Each scene shows the same named points in several views. A view is turned or mirrored, and shifted as a whole, has a little noise and may leave points out.

Scene 1
View 1
Z888: [-13   2 -15  -7  33   6  12  -7  -5   4 -14  21   1  34  41  -2  13  33
   6 -40  10]
Z991: [  8   2 -21 -19  27   9  17  22  -2   8 -40  21 -14  17   9  35   4   5
   0 -10  36]
Z430: [ 16  -1 -31 -12  10  18  14  19   3   4 -45  33 -10  38  20  25  -5   4
   1  -4  26]
Z138: [-21   2 -12  12   1  -7  -1   4 -19 -14 -15  18  10  65  11   5  28  25
 -18 -35 -10]
Z996: [  3  -4  -6  10  -6  21  -3   4 -21 -29 -16  23  -2  70  44  -4  40  12
   2  -9 -54]
Z530: [-28  -2 -39  -5  28 -22  18  39  33  23 -49  32  -5  46  -3  34 -25   7
 -30 -10  28]
Z298: [-43   0   3 -15   8  -3  -3 -10   4 -26  -9  23  25  50  52 -14  34  28
  -6 -32 -46]
Z275: [-20  -3  -8 -20  29 -18  -1 -17   7  -6 -21  24  23  34  48  11  45  26
 -21 -56 -18]
Z968: [  2   8 -11 -18  15  25  12  -8 -20  -6 -17  20   1  21  31   0   8  27
  22 -28  33]
Z955: [ -6  -3  -7   4  32  12   9   0  -9  -1 -11  18 -12  46  49  -4  24  25
  10 -27 -25]
Z881: [-31  -2 -18  -8  17  -8   7   6  14  -2 -24  28  13  49  32   4   8  23
 -14 -29  -7]
Z835: [ 34  -7 -14  12  33  18   7  -4 -28   1 -21  17 -25  44  44  17  46  16
   4 -30 -20]
Z90: [  9 -10   1  24  41  10   7  16 -28  -3  -7   5 -38  51  36  11  50  11
   6 -13 -53]
Z822: [-20   2 -24  -3  25  -2  20  35   7  13 -32  20 -13  35  -4  22 -15  12
  -5  -5  32]
Z928: [-55   8   0 -44  27 -12  12  17  19  -5 -23  15  18   3  15  12   2  16
  -3 -18  23]
Z622: [-23   2  -6 -18   1  -9  -3   1  -7 -21 -25  20  21  40  20  16  36  16
 -17 -31  -6]
Z188: [  3 -11  -8  13  38  -5   5  16 -10   1 -23  13 -23  50  31  26  48   7
 -15 -21 -45]
Z312: [  3   4  -2   5  34  12  13  16 -35   2 -10   3 -27  23   5  17  28  19
  14 -19  15]
Z745: [ -9   5 -21  -3  12   5  14  15 -10   1 -26  21  -4  39   4  14  -2  19
  -1 -19  33]
Z367: [-11   3 -22 -36  31 -24   2 -28   7   6 -34  29  38  14  34  26  31  33
 -28 -77  47]
Z346: [ -8 -13 -19  19  45 -28   4  12   2  13 -26  16 -12  60  24  33  45  15
 -38 -42 -37]
View 2
Z991: [  8   8 -35  38   4  23  -3   0 -14  -8  16  47  -8 -47  -4 -18 -19  17
  -8  -5  22]
Z881: [ -3  -1  -7  20  26  27  21  13 -16  -2  -6  -6 -21 -20   1  10   1  16
 -39  -7  15]
Z835: [ 19 -25 -38  55  12  47   6  25  24  15  11  19 -57 -32 -17  -1 -28   6
 -43   2   7]
Z188: [  6 -37 -28  43  15  42  -9  27  -1  35   4  -6 -44 -30  -5   9 -30 -17
 -44   2  20]
Z275: [  3 -21 -23  40  52  45  13  20 -16   3   4  -9 -18  11 -19  16   3  17
 -58 -13  19]
Z968: [ 23   4 -40  46   9  28  22  25  19 -26   9  30 -25 -23  -8 -15   5  44
 -23 -10  14]
Z955: [ 13 -19 -27  45  19  41  14  30  19   9  -9  -9 -51 -25  -2   5  -2  12
 -33  -7  11]
Z138: [  6 -16 -13  12   6  22  22  32   3  -4  14  -9 -22 -21  -5   9 -12  12
 -71   9  18]
Z888: [ 10  -1 -27  39  25  37  18  11  11 -18  -4   7 -27 -30  -7  -3   7  27
 -35 -13  15]
Z367: [  3  -1 -33  41  66  46  14 -14 -24 -36  22  23  16   4 -36   0   8  37
 -61 -21  26]
Z745: [  9   6 -24  22   0  18  14  10   0 -21  12  25 -11 -46  -1 -11 -11  22
 -31   0  20]
Z430: [  5  16 -17  33   1  22  16   1 -12  -2  13  49 -29 -46  -3 -12 -28  21
 -13   1   6]
Z822: [  0  12 -19  15  -3  14   3  -1 -17 -15   3  23  -2 -63  11 -11 -11  11
 -11  -4  26]
Z312: [ 23 -21 -51  44  -9  28  -7  31  23  -9  15  16 -17 -48  -1 -17 -11  10
 -27  -2  32]
Z530: [-18  20   1   3  15  16   4 -24 -45  -9  -1  21   5 -67  10  -2 -17  -1
 -16  -4  23]
Z622: [  7 -10 -18  25  17  22  18  32 -17  -1  18  10 -11   2  -8   6  -7  24
 -53   2  20]
Z346: [ -6 -34 -20  29  34  47 -10   5 -14  22   6 -17 -25 -38 -13  16 -28 -25
 -66   1  26]
Z928: [  3   6 -25  25  23  13   6  20 -37 -15  -3   6  18  -7  12  -4  21  30
  -3 -20  36]
Z298: [  6 -21  -7  28  29  29  30  51  -8  15  -9 -29 -39  21   3  23  13  24
 -50  -6  12]
View 3
Z968: [ 35 -37 -11 -53   8 -46  10   5   8   8  -2  12 -23  11   7 -16  24  20
  24 -16  -8]
Z991: [ 18 -42  16 -32 -18 -45  16 -18   6   5   1  40 -10  17  15  -8  26 -14
  -6 -22 -15]
Z298: [  6   7  19  -9  -8  -3   3  10  13   7  -4 -13 -34 -12  13   9  -4  69
  64 -14  -3]
Z530: [ 22 -19  50  -1 -32 -23   6 -41  32  -8 -20  44  24  12  27   7  38 -28
  18 -26 -19]
Z90: [-15 -15 -19  15   2   7  18  32  16 -21   7  20 -44  12  -6   8   4  40
 -14 -26  13]
Z745: [ 29 -26   2 -32  -3 -31   6 -18  16   3  -2  24   4  19  11   3  24  -3
  17 -23  -9]
Z888: [ 32 -21   0 -25   0 -26  12  14  18  -4 -20  13 -15   3  18 -13  23  33
  31 -16 -11]
Z996: [ -6   4 -14   3  -5   6  -6   7   4 -10  24 -20 -50  10 -17   9   3  39
  27 -15   9]
Z346: [  5   3   7  35 -25  19  15   8   6 -15 -20  27  -7   8  35   3  -2  30
  -3 -20 -17]
Z275: [ 21  -4  15  -5 -21 -10  12  11  -7   9 -21   8 -25  -8  41 -14  -4  56
  38  -8 -26]
Z622: [ 13  -5  11 -21 -16 -14   4 -14  -7  19   4   7 -13   3  25   8  -8  37
  34 -15 -16]
Z188: [-11  -9   1  22 -17   8  14  16   6 -15   0  21 -32  10  12   4   0  33
  -8 -21  -2]
Z822: [ 21 -30  25 -23 -11 -33  10 -25  33  -1  -7  40  13  17  12  11  32 -16
  11 -30  -6]
Z835: [ 10 -20 -26  -2  -6 -10  11  21  -2 -16   3   8 -44  16   1 -17  14  23
  -9 -14  -5]
Z881: [ 22  -6  25  -9 -15 -14   4  -8  20  -1 -15   9  -8  -1  20   1  18  26
  44 -17 -13]
Z138: [ 22   4 -11  -9   0   3  -2 -10   8   2   0   2   2  15  15  17  -1  30
  33 -19  -7]
Z955: [ 12 -15  -5  -7   1 -11  11  25  20 -14  -8   7 -36   4   3  -8  19  40
  23 -18   0]
Z367: [ 54 -20  12 -34 -25 -35  15  -6 -21  26 -37  21   2  -2  67 -32   3  36
  33  -2 -50]
Z312: [ 12 -37 -20 -32  11 -26  20  12  14   2   4  38 -12  20   8   7   9  18
 -12 -28   2]
View 4
Z822: [-25  -1   8  -4  30  25 -14  -1  28  -4  13   6  46  53  15   4 -14  16
  -7  -9 -35]
Z346: [-21  20 -10  21  42  27  -4  29  -6 -14 -32  21  12  12  12 -24   2  19
 -43 -60  -1]
Z881: [-11  10   4  -4  52  36 -24  10   9 -30  -4  20  27  27 -11 -27 -26  -5
 -27 -17 -13]
Z745: [-36   0  17   4  31  38 -16   3  22 -28  15  12  33  32   7   3 -19  11
   2  -7 -26]
Z622: [-34   4  -5  11  66  56 -29  19   3 -28   4  31  14  11 -19 -32 -19  10
 -10 -16 -17]
Z530: [-23   4  -6 -13  34  20  -8   6  19   1  13  14  77  67  20 -10 -15   8
 -32 -25 -40]
Z298: [  1  13   1   8  74  49 -36   9   3 -36 -12  27 -14   4 -40 -52 -27 -13
 -30 -10   3]
Z430: [-42  16  30  13  24  45  -5  -1  28  -5  26   5  55  30   3  -8 -29   9
  -2 -13 -13]
Z996: [-26  20  24  48  41  49  -9 -10  12 -25  11  17 -26  -7 -31 -41 -12  -5
 -31 -22  15]
Z968: [-30   7  35   1  36  51 -27  10  25 -38   5   6  18   9  -7   4 -39   7
  28   7  -8]
Z312: [-31   1  21  22  28  36 -19   8  27 -13  -8   0  -6  11  11  14  -6  33
  21 -10 -13]
Z367: [-37  12  -1 -29  66  61 -35  59 -12 -54 -24  33  63   7   6 -10 -45  12
  16 -24 -18]
Z275: [-15  20  -3  -3  68  52 -31  38  -6 -35 -29  28  18  -1 -14 -35 -30   4
 -14 -29   2]
Z928: [ -5  -2 -10 -25  71  42 -46  17  24  -3  -4  14  37  43 -11 -20 -32  16
  12   9 -35]
Z835: [-34  27  36  36  22  47  -3  14  14 -20 -10   5  -1 -11   0 -10 -17  15
  -4 -33  18]
Z90: [-15  23  21  47  28  30  -7   3  18   1 -22  -1 -36  -6  -3 -17   3  23
 -19 -37  19]
Z888: [-12  13  23  -6  38  37 -26  18  14 -40 -17   9  18  13  -3  -5 -33   1
   2 -11  -2]
Z138: [-33  -3   0  19  48  40 -17   6   1 -50   5  30  -3  15  -9 -19  -4   2
 -27 -21 -17]
View 5
Z996: [ 20  11 -73   7 -10  26  24 -24   1  51 -13  24 -13 -10  25 -12 -27 -28
 -24 -15 -24]
Z346: [ 21  50 -34   7  14   5  21  -5   4  -8  -4  10 -44  28  -6  17 -25 -12
 -31 -28 -37]
Z298: [ 34   8 -33 -22 -19  12  15 -18 -15  35  21  21  13   9  24 -14 -16 -22
 -45 -17 -48]
Z822: [ 23   0 -14  24   4 -42  15 -13  17 -13   2  47 -17 -18 -29  17  -5  15
 -13  -5  13]
Z138: [ 11   6 -38   6 -10 -10  28 -16  11  27  15  31 -28   3  18  13 -25  -8
 -50 -17 -21]
Z928: [ 42  -9   7  -8 -10 -33   2   8 -11  -3  16  46  18 -17 -28   9   7  16
 -41  -4 -22]
Z622: [ 34   9 -32  -5 -13  -6  19   3  -5  22   9  38  -9 -14   5  19 -18  -5
 -59 -19 -29]
Z835: [ 16   8 -46  25  31  19  24 -11   1  30 -23  16 -28 -28   0   9 -42 -15
  -9 -27 -32]
Z367: [ 54   4  22  -9  17 -22  25   3 -14  -9  30  28 -10 -34  -6  53 -43   7
 -66 -45 -51]
Z991: [ 34  -1 -19  27  19 -26  16   2   6  -6 -16  46 -16 -47 -35  29 -16  13
 -17 -15   3]
Z312: [ -6 -17 -24  32  29 -11  15  10   7  27 -18  33 -28 -23 -22  10 -19  11
 -20  -8 -21]
Z955: [ 18   0 -29  11  17   9  18 -21  -3  26  -1  14  -7  -7   3  -9 -28 -14
  -7 -18 -37]
Z430: [ 42   2 -34  27   8 -22  24 -20  12  -1 -11  46 -11 -51 -19  23 -24   2
  -9 -17  13]
Z530: [ 45  29 -12  15  -8 -50  18 -22  20 -44  10  46 -19  -6 -32  27  -5  10
 -15 -12  21]
Z90: [ -4  18 -57  22  26  26  15  -5   2  34 -32  10 -31   9  -5 -16 -22 -16
  -2 -11 -37]
Z188: [ 17  36 -50  13  15  19  17  -3   0  13 -24  16 -31   9  -8   1 -21 -16
 -16 -18 -34]

In a view up to two points have been moved. Name them for each view, in the order of its rows, or write none.
view 1 => Z835
view 2 => Z888, Z622
view 3 => none
view 4 => none
view 5 => none

Scene 2
View 1
Z709: [  9   3  24 -22  -6  21  24 -25  -3  17  -8   5   9 -11   3  22 -18 -26
  -2   3   5]
Z753: [ 13 -19  21 -30   1  31  27 -13   6   9  -1  -5   3  -2  -6  10 -34 -10
 -21  18  -1]
Z331: [  7  20  15 -19   8  15  39 -31  -6  14  -8  17  13 -12   1  25  -8 -25
   1  11  -7]
Z82: [  2  13  32 -26  -6  22  38 -82 -42  46 -30  15  -4  -9   1  16 -16 -23
  -1  -6   9]
Z355: [  7 -24  40 -19   3  38  20 -14 -12  12  -3 -20   4 -12  20  31 -18 -39
  -5   3  -2]
Z764: [  2 -17  45 -26  -4  25  21  15  17   2  10 -12   2  -5 -12   1 -39   7
 -23  11   6]
Z693: [  3  13  18 -15   6  17  32  -6  -5   3  -8  -1   3 -13 -24  15  -3  -4
  -5   8  13]
Z520: [ 11  -2  29 -23 -17  15  16   8  22   5  -2  -2  10 -12 -17   6 -25  -2
  -9   3  21]
Z30: [  2 -15  42 -32  -3  20   9   8  24   4  27   9  16  -6  25  19 -55 -19
 -21   8 -20]
Z475: [  0  19  27 -21   0  14  34 -43 -16  25 -10  16   6 -10  -3  18 -14 -16
  -2   2   1]
Z465: [ -8  25  34 -13   0   7  28  -4  -3   6  -2   6   7 -17 -21  13  -6   1
  -2  -2  14]
Z472: [-12   1  58 -15   2  21  25  -7 -14  13   0 -12  -3 -13 -11   8 -16   2
  -8  -5  11]
Z625: [ 24 -27  32 -23  -8  38  26  -3  13   9 -10 -22   6  -5   1  12 -25 -23
  -9  13  10]
Z670: [ 16  -7  17 -35 -13  16  14   9  40   1  15  17  19  -5   2  10 -50  -9
 -22  16  -6]
Z477: [ -2  10  15 -32   5  13  21 -35  -6  17   9  30  11  -8  11  26 -36 -21
 -18   7 -18]
Z286: [  4   0  27 -17 -20  10   4  37  28  -9   2 -10   8 -18 -33   7 -17   8
  -8  -5  36]
Z694: [  9   6  32 -23   1  25  47 -45 -14  28 -20   2  -1  -4 -14   4 -15  -5
  -7  12   8]
Z207: [-10  41  23 -20  11   9  50 -82 -48  39 -24  30  -2 -11 -12  19  -1 -11
   2  -1  -1]
Z588: [ 22  14  23 -31 -25  15  36 -44  13  33 -23  21   8  -4 -18  -5 -28  -1
  -4   7  19]
Z648: [ -4  18  34 -28 -18  10  23 -54 -22  37 -18  18  -3 -12 -15   7 -25  -1
  -7 -13  21]
View 2
Z694: [  1 -33  26  18  28  16 -28 -18  13 -26 -19  -2 -20  20  18  24  37 -23
  15  26   9]
Z520: [  0 -22  10  13 -14   3   3 -19  17   1 -13   5 -12   7   3 -10  17 -25
  35   5   7]
Z648: [ 14  -4  26   6  26  11 -19 -12   1 -24 -34  12 -13   8  26  44  39 -37
  25  14   7]
Z30: [  6 -20 -16   8   3 -28   5 -23  41 -22  -2 -47   0   1   8 -17  13 -44
  31 -10   7]
Z764: [-10 -14  -1  23  -8   3  -3 -25  45  -6  -8 -19  -6  18   3 -13  11 -16
  30  12   5]
Z331: [ 20 -49  13  17  24  10 -28 -16  -4 -27   2 -14 -21   2  13  15  34 -41
   9  -1   6]
Z472: [-11   0  13  38   6  15 -14 -19  14 -14 -11 -14  -9   2  12  11  17 -36
  24  32   4]
Z693: [  6 -31  14  30   1  28 -22 -19   4  -6   0   3 -19   7   5   7  20 -23
  15   9   3]
Z475: [ 15 -29  18  15  29  11 -26 -14   0 -28 -11 -10 -18   4  19  28  36 -41
  13  10   7]
Z709: [  8 -34  11   9  10   8 -17 -17  -1 -26 -10 -13 -13  10  20   6  31 -43
  20   5   5]
Z355: [-16 -29   2  15   0  10 -22 -23   2 -39  -6 -42   0  18  33 -14  25 -52
  21  19   0]
Z286: [ -2  -9   5  26 -37  15  10 -18  10  20  -7  19  -9   0  -6 -19   3 -23
  39   2   1]
Z465: [ 11 -16  14  36   6  18 -13 -15   2  -4  -2   6 -19  -9   1  16  18 -35
  20  11   5]
Z477: [ 26 -28  -3   5  29  -6 -23 -17  21 -31  -3 -29  -8   5  19  24  31 -41
  14 -18   5]
Z670: [ 15 -37  -7  -3  -5 -26  11 -21  41  -5  -5 -18 -11   7  -3 -21  17 -26
  34 -20  10]
Z207: [ 27 -27  34  22  58  27 -49 -12 -14 -38 -14   3 -25   2  27  68  50 -41
   0  16   8]
Z625: [-15 -37   7   9 -12   8 -12 -23  15 -21 -11 -22  -7  26  20 -25  22 -31
  27  15   4]
View 3
Z709: [  4  -7 -26 -53  -3  14  -9   8   6 -30  15   4  11 -23 -40   2 -18  11
 -15  -7  -2]
Z520: [  5 -11  10 -28  -9  26   3  13   8 -15  -8  21   8 -10 -37  19 -20   9
 -10   0  -1]
Z648: [ 13  -1 -46 -41 -25  14  -3  -9  18 -13  18 -11 -23  -7 -16   5 -10  19
 -13 -22   5]
Z286: [  7 -22  30 -17  -6  20  12  16  14 -17 -23  27   5   3 -41  45 -15   3
 -11  12   3]
Z30: [ 15 -15   5 -53  -1  48  16  50 -23 -25   8  35  15 -34 -34 -19 -19  19
 -26   3  -2]
Z694: [ -2   4 -33 -32  -8   2 -18  -6   5  -6  15 -11   7 -14 -28  -9 -12  26
 -12 -23  -9]
Z588: [ -3   2 -29 -33 -26  29 -11 -18  24  -5  12  13   2 -15 -19  -4 -32  18
   5 -19  -4]
Z331: [ -4 -16 -43 -54   4   4 -13  11  12 -33  20   4  23 -23 -29  -1 -15  26
 -12  -2  -9]
Z753: [  1  -9   0 -39   0  27  -6  11 -10  -3   5  10  21 -24 -47 -13  -7  20
 -15  -7  -1]
Z207: [  2  -7 -89 -53 -11 -16 -21 -13  24 -23  35 -30  -5 -10  -8  -4   1  40
 -12 -23  -4]
Z82: [  8  11 -68 -59 -18   2 -19 -17  12 -21  34 -30 -14 -20 -27 -15 -10  17
 -18 -31   0]
Z625: [  3   1  12 -39   3  21 -10  12 -11 -19   2   8  21 -26 -61  -1 -20   2
 -18  -8  -6]
Z477: [  8 -23 -43 -64  -5  29   0  21   0 -22  26  12  13 -29 -25 -19  -4  32
 -16  -1   4]
Z472: [ 14  -1  -8 -26  -2   0   2  24 -10 -21  -1  -7  -8  -3 -29  13  -5  19
 -31 -15  -8]
Z475: [  4  -8 -46 -50  -6   5 -10   5  10 -26  21  -6   4 -18 -23  -2 -11  25
 -15 -12  -4]
Z465: [  6 -18 -20 -29  -2  -2   1  17  14 -28  -1   6   4  -1 -20  26  -9  24
 -15   0  -7]
Z764: [  7 -10  20 -22  -1  27   6  26 -17   0 -10  17  13 -13 -41  -1  -7  21
 -20  -5  -4]
View 4
Z472: [ -9   1  12 -12  17  12  13  23  15   2 -37   1  25  29  24  -3  14  21
  12 -18   4]
Z286: [ -1 -26  12 -10  -9  16  -2  -2  35  35 -19   7  25  20  -6  20  -5  50
  32  -4  20]
Z764: [-11  16  -2 -10   0   9   4   7  44  17  -8  -9  21   8   9  -3   4  24
  18 -16  13]
Z588: [-37 -18  29  32 -11   8  24   0 -11   5  16   2  30  23  19  -2  20   8
  14 -23   0]
Z465: [ -7 -21  11   4   8   4   4  10   2   5 -31  11  19  37  11  15  18  28
   1 -16  11]
Z475: [-33  -2  15  16   8  -2  17  11 -18 -21 -21   1  24  39  13  -1  21  11
  -8 -21   3]
Z355: [-42  30  22 -17  14  10  22   3  21 -22 -41 -16  27  32  -7 -16  -2  15
   7 -13  11]
Z30: [-31  29 -23  11   4   9  -1   8  51  -6 -10 -24  23  34 -25 -13  26  21
  24 -16  15]
Z82: [-49   3  35  17   9   1  40  26 -48 -38 -19   0  34  37  31 -16  19   3
  -7 -26 -12]
Z477: [-39  17 -13  24   1  -9   6  16  -6 -28  -5 -10  21  37  -8  -5  26  19
  -5 -21   7]
Z709: [-37   4  18   8   3   4  17   1  -1 -16 -21  -4  26  36  -4  -3  10  17
   3 -15  10]
Z520: [-19 -11  14   2  -6  12   8  -2  25  19 -10  -1  25  22  -2   6   5  31
  24 -12  15]
Z648: [-31 -15  22  18   2   7  26  32 -31 -12 -10   4  36  32  28  -5  22  23
  13 -22  -9]
Z753: [-30  22   5  -1  -4   0  10   0  22  -1  -2  -9  21  11   6  -7   0  16
   4 -16  11]
Z693: [-14 -11  16  -3   3  -2   5  -2   1   3 -24   9  17  24  11  15   0  24
 -10 -14  15]
Z207: [-34 -12  23  25  15 -13  25  27 -62 -39 -24  13  22  44  39   2  30   3
 -31 -30  -7]
Z670: [-30   9 -13  21 -12   4  -4  -7  42  10  13 -15  20  21 -23  -1  17  26
  22 -14  17]
Z694: [-29   2  27   9   6   0  24   7 -12  -9 -10   3  23  21  33  -6  12   1
  -7 -24   0]

In a view up to two points have been moved. Name them for each view, in the order of its rows, or write none.
view 1 => Z764, Z625
view 2 => Z670
view 3 => none
view 4 => none

Scene 3
View 1
Z583: [ 33 -39   4  -8  -3   3   9  -7  16  26  32   0  19  36 -17  -8  -7  37
   7  15   5]
Z253: [ 26   0 -12 -19 -14   7   9  -6  -3  49  -7 -20  16 -10 -17   4 -11  -9
  28  -2  10]
Z462: [ 33  -1   4 -13 -17  12  13 -24   6   8  47 -29   7  42 -54 -20 -29  26
  -9  22  13]
Z746: [ 28 -12   9   0 -29   1 -14  -5  -2  35   6 -12  28  27 -31 -10 -16   4
   2  -3  19]
Z70: [ 42  -3  -6  10 -23  12 -16  -1   1  11  13 -19  10  22 -47  -8 -22  14
  -7  -4  10]
Z222: [ 52 -15  -3  35 -17  -3 -20  12 -19  -2  19 -34   7  24 -52 -20 -14  36
   2  -2   6]
Z369: [ 45   8  14  38 -36  31 -50 -17   6 -35  30  -5   6  80 -69 -17 -56  29
 -63  -3  25]
Z112: [ 36 -13 -14  -8   2  28   0 -16  21  12  20   9   4  16   0   3 -29  22
  -3  20   1]
Z516: [ 23   7  11 -18 -18   8  14 -26  -9  23  27 -40   8  41 -55 -10 -28  12
   6   6  24]
Z129: [ 39 -20   5  16 -37   8 -27  -8  15   8  32   6  33  32 -20 -28 -25  17
 -26  25   5]
Z871: [ 21  -7  -8 -21  14  20   9  -5  -3  48 -25  -9  -1  13 -11  35 -16   4
  33 -29  21]
Z340: [ 27  18 -40 -28  -8  31  -7   4  11  64 -53   6   9 -47  11  39 -15 -41
  32 -27   7]
Z323: [ 28  -2   0 -11 -19   8   5 -17  -3  26  20 -25  14  20 -32 -13 -23   8
   8  13  15]
Z37: [ 24 -31   3 -22  -8  20  -2 -12  34  40  11  26  26  32   1  13 -16  12
  -3   3  11]
Z752: [ 41  26 -23   7 -15  21 -16   2 -16  19 -19 -34  -6  -6 -47  10 -27  -8
   9 -24  15]
Z53: [ 41 -23  -6   7 -10   1  -8  10   3  27   6 -12  15  14 -30  -1  -4  22
  11  -8   5]
Z397: [ 28 -19  -3  -6   4   9   8  -8  -3  29   8 -12   8  18  -9   4 -15  22
  23   5  11]
Z238: [ 45 -22 -20   8  -9  12 -14  11  16  25   0   7  15  -5  -7   3  -7  15
   7  -1  -3]
Z535: [ 38 -15   0  27 -15  10 -24  -4 -11   6   7  -7  15  22  -8 -12 -27  21
   0  13  11]
View 2
Z462: [ -7  38 -21 -35   8  47  42   0 -14 -24 -17  11  22  17   2   7 -15   0
  -7  13  31]
Z752: [ -2  10   3 -24  31  25 -17  17  -3 -33 -16  -2  56  -3  22  10 -48   7
   0  -9 -43]
Z253: [ 17  -8  -5 -21  26  17  13 -10  14 -17  12  17  33   0  -6  19 -40   0
 -13  21 -41]
Z369: [-11  46  14 -24  10  90  39  21 -50 -52 -28 -29  49  42  49  -3   6 -14
  29 -47  40]
Z871: [ 31 -17  -9  -7  28 -13 -13 -21 -10 -24  13  14  17  -5  17  12 -21   6
   2  10 -43]
Z112: [  1   4  18 -31  26  27  36 -17  -8 -10  -7   9  15   1  -6  28   8  -8
  21  16  -1]
Z222: [-11  36  -1 -62  23  49  -2  28   5 -35  17  14  42  24  24  13  -9 -16
  -1 -16   8]
Z583: [ 11  13  -3 -36  19  25  35 -15  -1 -14  28  25   9  19  -2  18   9 -20
   6  14  22]
Z53: [  8   9   5 -33  29  22  10   1  10 -19  28  20  34  10   6  17 -17 -22
   4   2  -7]
Z70: [ -2  22   3 -30  24  43  17  12  -5 -29   2   3  44  15  16  11 -23 -13
   4  -9   0]
Z340: [ 26 -46  30  10  48 -12  -8 -21  14  -8   3   1  48 -28  -6  26 -56   1
  13  18 -96]
Z397: [ 14   2  -4 -36  22  18  11 -12   0 -21  16  21  14   8   4  21  -2  -2
   1  14 -15]
Z129: [  3  15  22 -34  20  74  59   1  -1 -23  15   2  37  32   4  21   1 -26
  14  -6  13]
Z238: [  4  -4  28 -31  38  21  14  -1  12 -12  24  13  36   2   2  27  -9 -25
  21   0 -19]
View 3
Z53: [-19  -6  -4  -2   2  15  -9 -15   3 -17  15  26   6   6 -20 -25  19 -10
  12 -14   8]
Z112: [-18   8  -7  -7   0  16 -10   3  21 -23   4  24  11  -3 -16 -14 -44  -4
   9   1  21]
Z37: [-37   1  -8   5  -8  21  -2 -18  12 -42  -2  35   8  -5 -15  10 -39   3
   6 -19 -11]
Z369: [ 38 -18 -22  29  10   5  18  19  36 -29  16  30 -76 -22 -21  -5 -19 -51
  62 -61  57]
Z535: [-11  -1 -11  -4   4  22  -7   4  21 -28  23  27 -36   5 -18 -35  -1  -7
  12  -7  18]
Z462: [ -2  -3 -18  -9   5   8  -9  -4  15  -6   3  34  -1  20   3 -10 -30 -62
  20 -29  45]
Z129: [-14   8   2   0  11  16   7 -12  15 -38  16  53 -43 -13 -11 -16 -22 -35
  26  -7  23]
Z583: [-35 -10  -5  -5   5  11 -20 -10  14 -11  17  41   7   6   1  -5 -21 -24
  17  -9  -2]
Z222: [  5 -14  -6  -2  12   8 -12   1  12  -1  30  28 -23   6 -15 -42  34 -35
  30 -17  31]
Z871: [-22  -7 -29  -1 -23  25 -13 -10   6 -25  -8  -6  37  30 -31 -14   6  28
 -19 -37  -1]
Z323: [-13   7 -18 -13  -3  19  -7 -14   5 -20   0  28   0  26  -9 -23 -11 -34
  -1 -20  32]
Z746: [-18   2 -17  -1  -6  23   3 -23   1 -34   5  35 -17  18 -15 -18   9 -25
   2 -29  16]
Z70: [  5  -2 -11   2   2  13   4  -8   7 -20   8  25 -11   6 -23 -24   9 -27
  19 -26  34]
Z516: [ -3  -4 -31  -9  -7  15 -10 -10   8 -10  -3  24   1  40  -1 -14 -11 -54
   2 -44  40]
Z253: [-23  15 -16 -16 -14  28  -4 -25  -9 -30  -8  16  26  31 -24 -29   8  -2
 -23 -12  19]
Z340: [-15  33 -13  -7 -32  41  19 -26 -16 -62 -31 -15  51  14 -67 -29  10  66
 -42  -8  15]
View 4
Z238: [-11   3   2  -2 -47  23 -30 -44  10  -3 -42 -18   9   4 -17  14  13  -9
   0  10 -20]
Z397: [  2   5 -16   1 -27  17 -29 -21  12   8 -33   7   8  27   2   1   2   8
  -8   3 -20]
Z871: [ 19 -31 -12   3 -34  44 -53 -13  -7   9 -36   6   4  33  -3  -5 -25  18
  20  22 -19]
Z222: [-40  34 -25  13 -42 -22 -33 -22  13  15 -38 -40   7  35  -6   3   1 -17
 -21 -23 -37]
Z112: [-14  10  -9 -11 -14  23 -33 -19  18   0 -14   3  17   3  -6  10  24  -5
 -12  16   0]
Z462: [-34  25 -47   3  15  -4 -29 -13  21  25   2 -26  13  20   8   6  10   8
 -24  -8  -8]
Z323: [-15  16 -30   8  -8   6 -31 -29  17  11  -9 -14  -3  19  11  15  -7  12
  -9   0 -18]
Z340: [ 31 -34  21   6 -57  69 -67 -44 -14 -23 -37  -7 -21  -5   0  38 -45  12
  43  40  -6]
Z746: [-24   5 -22  10 -25  -1 -28 -46  20  13  -8 -20  -8  25  -3   9  -4  11
   5   5 -39]
Z129: [-48  26 -12  -4 -19 -14 -18 -50  36   5   5 -20   4   5 -14  13  36 -11
 -10   7 -30]
Z37: [-10 -19 -11 -12 -15  29 -20 -44  22  10  -7   9  15   9 -21  -3  29  14
   7  32 -22]
Z53: [-13   6 -16   6 -38  11 -25 -38  10  11 -42 -23   9  23 -11   3   3   1
  -5  -2 -31]
Z583: [-12   8 -26  -5 -12  10  -7 -34  23  18 -28   2  23  21 -10  -6  31  10
 -19   0 -23]
Z535: [-30  25  -2   1 -43 -12 -34 -28  23  -1 -16  -3   2  23  -7   6  13 -16
  -7   3 -32]
Z516: [-22  14 -48  12   7  -1 -39 -12  14  26   2 -20  -2  34  16   5 -16  19
 -11  -7 -19]
Z752: [-20   5 -14  18 -44  14 -75 -13  -8   2 -26 -44 -12  24   4  22 -41  -8
  14   3 -19]
Z369: [-103   25  -29   -1  -16  -44  -66    0   30   26   39  -54   16   32
  -29  -10   31  -37   -4    9  -33]

In a view up to two points have been moved. Name them for each view, in the order of its rows, or write none.
view 1 => Z112
view 2 => Z53
view 3 => Z340
view 4 => Z871
